Points, in no order, along strands that fork, close into loops and pass close to each other.
In the rows, 128 means zero.
Two points are linked if the straight distance between their rows is under 104. Some points are linked to none.
Z_277: [ 66  85 124 109 158 154  94 110 106 175 132 105 166  96 154 153 157  75
 156 144]
Z_886: [ 79 134 135 172 166 125 143 142 156  86 128 152 171 164 120 120 106 165
 108 115]
Z_108: [145 129 115 135 149 119  65 143 105 139 183 112 122 117 134 136  99 108
 122  82]
Z_35: [ 99 137 142  92 126 132 116 136 163  97 100 213 135 154 122  98 114 122
 124 154]
Z_580: [141 142  92 147 157 144 108 160 134  96 157 168 166 131 164 135 161 172
 136 132]
Z_64: [159 158 112 153 103 108  82 161 118 130  98 121 171 137 133 135  82 138
 120 111]
Z_559: [116 103 145 146 115 156 144  81 114 128 125 153 126 162 122 112 182 136
 128 130]
Z_801: [107  79 121 111 134 103 125  85 112 220 138 105 117  85 141 191 126  47
 185 153]
Z_951: [ 82 116 121 120 182 144 116 101 149  50  91 189 176 128 102  92 134 114
 118 151]
Z_372: [ 73 115 100  97 157 173  85 136 113 129  74 147 178 123 118 127 148 105
 130 156]
Z_526: [144 134  72  94 133  85  95 147 150  82 137 168 169 126 164  71 108 155
 124 135]
Z_848: [115  94 114 155  85 108 170 162 145 131 167 122 132 125 132  95 116 139
 115 105]
Z_185: [156 142 132 103 147 147 168 133 127 106 167 137 103 146 157 105 148 197
  95 102]
Z_516: [169 123 151 123 119 101  93 125  80 139 171 107 127  71 123 155  29 106
 157 121]
Z_587: [ 91 115 178 122  89 116 109 103 113 155 162 151 120 119 164 145 162  68
 126 147]
Z_935: [132 128 150 171  95  99 115 137  97 140 165  90 102  62 106 199 106  85
 156  92]
Z_172: [156 121 157 163 101 109  76  71  81 147 134  79 109 107 115 143 133  68
 138 123]
Z_918: [ 91 113 135 105 118 165 207 103 138 161  70 130 121 148 109 160 165 130
 123 145]
Z_964: [106 161 125 116 186 148 101 110 159  90 140 173  98 166 126 121 157 147
 109 116]
Z_503: [179 185 135 147 126  97 129 158 160  78 138 118 154 161 126 120 107 146
  97 109]
Z_69: [ 88 169 134  85 151 116  60 107 136 139  88 148 131 146 139 120 149  84
  96 136]
Z_643: [129 144 113  98 138 147 154 142 137 120 114 122 147 162 105 109 117 145
  98  94]
Z_813: [118 104 112 116  97  93 119 101  99 211 129  60  78  57 131 189 146  99
 132 110]
Z_382: [ 86 133 190 115 194 172 172  85 152 136  68 135 113 170  96 154 137 143
 125 144]
Z_925: [145 182 152 161  75 119 137 146 106 101 108  77  81  98 105 150 121 149
  92  94]
Z_514: [107 117 107 117 213 167 157 124 169  77 120 151 118 128  90  60 131 167
 120 143]
Z_275: [168 151 127 132  84 146 148 110 111 135  71 107 104 154 101 136 147 142
 101 119]
Z_290: [192 159  90 134 107 114 112 172 111 112 185  78 143 114 174 128 145 171
 116 119]
Z_309: [187 112 104  97  89 117  95 158  98 136 143 122 141  99 155  90  96 149
 132 119]
Z_45: [150 163 175  85 159 122 148 106 152  79 153 157 100 163 121 137 110 127
 100  82]
Z_635: [148 119  98 149  81 116 162 150 119 150 102 114 146 116 129 166 131 125
 132  94]
Z_597: [156 158 112 126 130 115 147 165 169 113 156 132  69 151 118  65 112 168
 106 129]
Z_650: [135 138 107 105 172 135 125 124 121  99 127 124 181 152 136  92 127 168
  92  95]
Z_644: [133 118 164  86 171 130 172 102 160  77 118 190 135 157 134 101 109 175
 123 131]
Z_423: [116 146 181 143 154 171 181 103 153 139  94 148  94 182  98 182 145 132
 144 122]
Z_298: [139 117  63 172 150 147 176 158 150 109 125 111 166 142 132 121 167 170
 152 151]
Z_777: [ 97 118 143  74 143 140 111 106 116 116 161 146 135 147 144 113 156  86
 100 105]
Z_494: [144  64  71 168 105 130 166 133 115 134 137 120 165 109 124 109 158 119
 181 115]
Z_57: [139 123 162 128  61 114 114 115  96 124 129 110  87  97 134  96 118 146
  87 122]
Z_218: [ 86 131 147 190 123 121 139 139 155 121 133 132 135 176 113 141 125 133
 107 110]
Z_716: [174 157 101 157 107 105  74 155  88 133 128  71  94  89 115 133  97 123
 143 108]
Z_834: [ 91 131 132 142 177 164 176 154 166  98 109 131 174 145 117 128 104 191
 122 140]
Z_506: [181 156 117 132  96 141 182 159 150 123 114 131 143 149 136 124 135 168
 133 147]
Z_840: [156 139 123 151 192 153 192 147 186 112 133 127 115 166 102  95 119 173
 152 131]
Z_151: [ 53  84 137 117 101 126 101 145 120 176 117 130 148 111 134 110 103 116
 132 145]
Z_203: [167 168 118 102 198 143 156 144 183  98 136 157  98 176 103  99 120 155
 144  99]
Z_672: [138 127 127 115 137 112 126  79  81 193 128  86  80  74 110 191  44  73
 161 161]
Z_488: [105 146 132 104 129 104  27 114 123 147 117 158 100 117 125 120 115  83
 129 147]
Z_173: [ 99 103 104 156 180 123  87 105 134  64 132 169 168 132 116  77 143 123
 131 130]
Z_74: [ 72 132 149  94 141 163 174 108 144 143 128 133 109 150 118 114 193  74
 128 158]
Z_379: [144 137 164 119 150 147 203 138 157 128 159 124 115 158 145 154 117 197
 113 100]
Z_697: [ 67 119 137 122 167 188 175 118 161 133 114 155  85 142  95 119 175 107
 147 157]
Z_417: [184 178 143 100 135  96 147 132 163  65 154 164 136 155 149 112 104 140
 103 108]
Z_267: [121  99 147 103 228 171 168 104 157  51 109 171 109 119  85  87 132 148
 148 156]
Z_550: [130 142 182 109  99  91  82  91  84 183 111  92 103  93 153 151 127  50
 142 180]
Z_557: [ 70 115 101 130 160 175 161 145 127 124  86 111 169 132 120 131 141 180
 116 123]
Z_808: [165 117 137 154 122 104 126 104  74 166 123  78 117  66 120 192  30 117
 156 128]
Z_115: [155 141  72 149  99 134  71 184 123 160 133 139 105 115 126 134 133 138
 159 124]
Z_544: [171 155 116 165  95  96  69 162 127 118 156 161 111 107 146 121 117 150
 155 148]
Z_923: [110 134 169 141  58  83 129 103  98 155  92  60  92  85 115 157 145  64
 114 132]
Z_66: [ 85  85  88 127 127 168 177 130 133 143 114 109 118 131 102  70 149 136
 126 113]
Z_72: [ 89 189 170  80 108 141 125 121 145 159  88 128  73 156 121 130 148  92
  90 150]
Z_978: [137 108 110 136  76 125 207 126 145 143 123 130 119 125 101 174 169 106
 124  85]
Z_687: [132 108 119 164 126 116 112 116 126  91 154 160 162 154 120  90 132  98
 142 114]
Z_491: [107 137 127 124  85 139 181 131 147 161 118 110  96 133  96 162 165  65
 120 110]
Z_169: [180 167 106 158 105  68  91 176 151 109 156  91 168 135 153 111 112 151
 145 179]
Z_380: [114  98 128 123  79 125 109 135 100 186 123 121 106  95 124 138 114 108
 148 133]
Z_25: [112 116 148 157  62 107 113 125 104 150 128 109  79  96 124 145 139 113
 115 127]
Z_647: [121  75  94 134 122 142 119 130  94 163  89 120 181 108 150 153 109 149
 150 128]
Z_750: [158  96  84 164 106 111 125 129 108 190 102 110 154 101 139 189 106 135
 170 110]
Z_896: [ 82 155 146 116 219 134 121  76 185  76 105 177 101 167  99 112 140 128
 132 139]
Z_787: [ 82 121 103 120 120 142 139 125 125 174 108 102 136 127 113 168 186  52
 142 112]
Z_226: [168 137 131 147  87 154 204 116 131 136  78 135 118 166 122 134 140 168
 127 130]
Z_569: [137 120 123 147 141 120  68 148 101 136 172 138 157 105 170 156 107 149
 128 107]
Z_362: [143  85 171 126 234 177 193 112 144  77 108 136 125 112 107 113 119 189
 158 151]
Z_252: [154 110 143 135 116 116  90  75  75 134 135 122 127 140 142 117 150  97
 116 109]
Z_861: [179 133 148 108  67  92  99 134  91 101 139 115 127  82 141 100  90 139
 109 120]
Z_371: [116 143 168 120 161 169 165 145 158 108 116 186 131 149 114 165 137 149
 139 128]
Z_558: [137 154 152  75 107 160 137 101 124 138  87 141  86 168 122 122 143 137
  86 128]
Z_905: [ 67 115 140 108 160 146 129 116 124 148 127 115 162 134 138 135 194  49
 133 147]
Z_812: [166 127 124 140  87  94 173 163 143 107 173  91 155 135 149  87 104 153
 110 128]
Z_308: [113 131 147 118 139 105  44 121  98 163 154  75 100  97 121 140  70  97
 114 104]
Z_338: [144  98 101 139  83  81 131 124  93 184 109  65  95  39 121 190 101 133
 135 100]
Z_976: [113 124 134 160 118 149 138 137 125 113 163 161 152 135 169 152 160 179
 123 113]
Z_699: [ 68  89 115 128  96 142 128 103 103 188  82  90 135 108 149 160 152 134
 106 131]
Z_646: [152  98  91 103 138 111  99 151 121 120 163 133 175 119 162  69 114 153
 141 142]
Z_21: [102 158 127 127 108 126  91 146 130 129  91 153 168 154 127 147 105 125
 111 121]
Z_219: [108  87  90 146 100 153 134 137 114 159 149 142 102 107 139 166 185 129
 152 111]
Z_305: [ 90 107 121 118  96 139 150 147 139 147 148 137  99 133 107  83 128 110
 121 116]
Z_747: [146 115 116 153 106 122 119 170 108 127 181 118 140 103 175 153 146 163
 121  99]
Z_269: [ 63 122 135 136 189 173 150 123 145  74  68 152 169 135  84 113 135 126
 116 170]
Z_817: [ 99 147 167 178 139 136 155 112 161 121 131 135  84 166 111 123 129 169
  95 119]
Z_897: [171 114  89 101 124 111 151 178 139 113 172 102 189 131 157  80 131 150
 131 143]
Z_44: [109  96 122  97 130 138  80 104  89 135 143 143 144 122 147 105 142 106
 133 120]
Z_431: [182 167 106 138 136  94 123 129 163  77 153 139 151 169 167 101 156 193
 122 187]
Z_783: [140  82 139 152 105 100  87 106  98 146 132 149 169 124 132 124  76  92
 163 144]
Z_467: [157 147 136  74 170 114 162 147 183  66 157 182 155 143 155 102 111 182
 126 139]
Z_356: [142 163 117 130 143 135 111 131 123 107 163 136  91 153 139 130 149 162
  99  89]
Z_939: [ 76 144 158 116 128  98  93  79 145 107 123 166  86 155 140  93 125 124
  76 129]
Z_90: [173 108 110 139  99 120  98 108  75 182  86 109 126  88 127 192  78 119
 162 142]
Z_562: [162 185 156 145  94 113  74 132  82  92 116  87  82  88  97 149 122 114
 125 101]
Z_566: [118 149 120 104  98 128 124 160 116 145 111  83 129 125 114 123  99 127
  88  85]
Z_26: [136  94  76 160 137 154 193 138 133 119 123 132 172 124 116 152 177 132
 150 100]
Z_117: [131 116 138 169  96 113 131 129 116 118 174 150 137 147 125 154 152  85
 140  91]
Z_299: [ 91 101  88 125 144 162 115 154 109 131  92 115 194 122 120 128 121 137
 125 126]
Z_667: [101 153 157 104 109 110  73 139 113 143 133  76 110 125 117 141  99  83
  78  94]
Z_345: [130 112 143 100 120 107 111 108  98 206 118  75 117  76 125 214  86  49
 159 154]
Z_528: [136 107 122 114 140 182 215 120 145 132  78 132 111 155 102 124 151 153
 136 136]
Z_314: [157 119 117 199  94  97 112 143 109 129 166 114 133  99 124 165 133  93
 160  88]
Z_157: [114 123 100 141 142 134  44 141 119 172 121 150 118 126 130 141 110 119
 154 142]
Z_970: [120 154 116 114 123 102  82 139 147  93 115 184 142 142 148 111 110 149
 111 121]
Z_850: [ 82  90 147 107 158 129  65  94  85 171 150 125 160 109 157 144 123 105
 132 137]
Z_523: [175 137 109 104  69 134 126 155 112 128 110 155 154 122 157 122 134 160
 129 146]
Z_201: [101 141 121  96 144 151  94 104 126 121  76 153 152 158 107 105 162  78
 129 137]
Z_312: [138 142 182 134  76 130 164 127 143 108 154 167  76 140 110 139 134 106
 114 127]
Z_512: [166 156 145 152 103 121 153 133 114 111 156  90  88 132 129 137 129 160
  81  82]
Z_179: [ 81 127 162 154 118 113  78  88 128 146 122 138  89 145 137  92 158 104
  96 154]
Z_144: [175 107 146 129 222 148 196 118 173  96 120 124 121 150 113  96 128 196
 177 144]
Z_106: [101 137 131 162 128 120  71 118 116 186 142  99 116 116 133 189 153  57
 151 133]
Z_193: [ 99 146 174  80 105 121 114 104 118 140 161 123 109 135 150 120 169  60
  95 127]
Z_302: [148 106 127 141 126 128  83  94  80 173 111 138 150 118 122 173  84  83
 176 152]
Z_453: [ 90 123 141 130  87 139 156  85 115 176  65 111 129 136 138 152 176 109
 104 139]
Z_283: [100  88 100 118 167 181 192 143 138  89 128 142 150 120 102  63 147 147
 133 144]
Z_18: [113 126 105 134 219 132 165 147 190  44 128 144 165 119 117  68 112 174
 128 167]
Z_97: [160 161 108 118 156 117 180 182 202 110 157 110 122 169 124  82 111 176
 125 150]
Z_916: [199 151 143 122 165 127 189 124 169  89 149 133 152 164 154 106 154 198
 137 183]
Z_810: [198 147  80 179 121  91 103 166 124 139 158  85 168 117 149 138 108 134
 174 141]
Z_781: [186 110 107 127  56  97 138 145  81 155 129  84 130  45 135 158  79 135
 152 119]
Z_353: [119 131 150  96 115 113  52 106 100 179 118 117  87  97 136 116 107  60
 130 167]
Z_793: [150 143 166 127  88 102  79 153  86 114 155 123 111  68 111 170  77  71
 159 112]
Z_456: [131 139 128 129 117 156 156 159 152 103 115 191 133 159 122 117 132 156
 143 148]
Z_123: [ 99 135 166  96 145 105 142  94 164  94 112 163 103 163 128  78  94 159
  80 117]
Z_154: [184  95  64 166 132 124 122 142 112 148 156 106 168 119 137 124 130 122
 189 122]
Z_688: [138 127 108 108 167 138 204 172 193  95 152 104 176 147 125  88 130 176
 147 186]
Z_545: [ 97 101 129  91  99 122  96 136  98 197 150  78  77  81 142 147 132  76
 123 116]
Z_323: [115 146 177 109 186 127 142  69 168 105  97 161  78 186 106  96 118 135
 105 127]
Z_738: [130 145 168 125  93  95 109 107 132  94 159 174  81 139 128  98 124 101
  99 122]
Z_432: [158 157  89 165 149 122 137 171 162 110 159 121 162 153 163 127 168 182
 147 178]

A piece is all that can be reached along the links. How many separate loops has the piece of each point below (a circle has one, a figure eight two, a Y none), and how many tips (points with one link)?
Z_467 | loops 0, tips 6
Z_747 | loops 0, tips 4
Z_173 | loops 0, tips 9
Z_275 | loops 1, tips 11

Name the points in between on the shortest way along the links from the first point to the second, in order.
Z_269; Z_115 | Z_951 Z_173 Z_687 Z_117 Z_314 Z_935 Z_793 Z_516 Z_808 Z_90 Z_750 Z_647 Z_299 Z_372 Z_201 Z_69 Z_488 Z_157
Z_897; Z_362 | Z_812 Z_848 Z_305 Z_66 Z_283 Z_514 Z_267
Z_277; Z_793 | Z_905 Z_787 Z_491 Z_978 Z_635 Z_750 Z_90 Z_808 Z_516
Z_423; Z_338 | Z_371 Z_456 Z_506 Z_523 Z_309 Z_861 Z_57 Z_25 Z_380 Z_545 Z_813
Z_976; Z_650 | Z_747 Z_569 Z_108 Z_308 Z_667 Z_566 Z_643
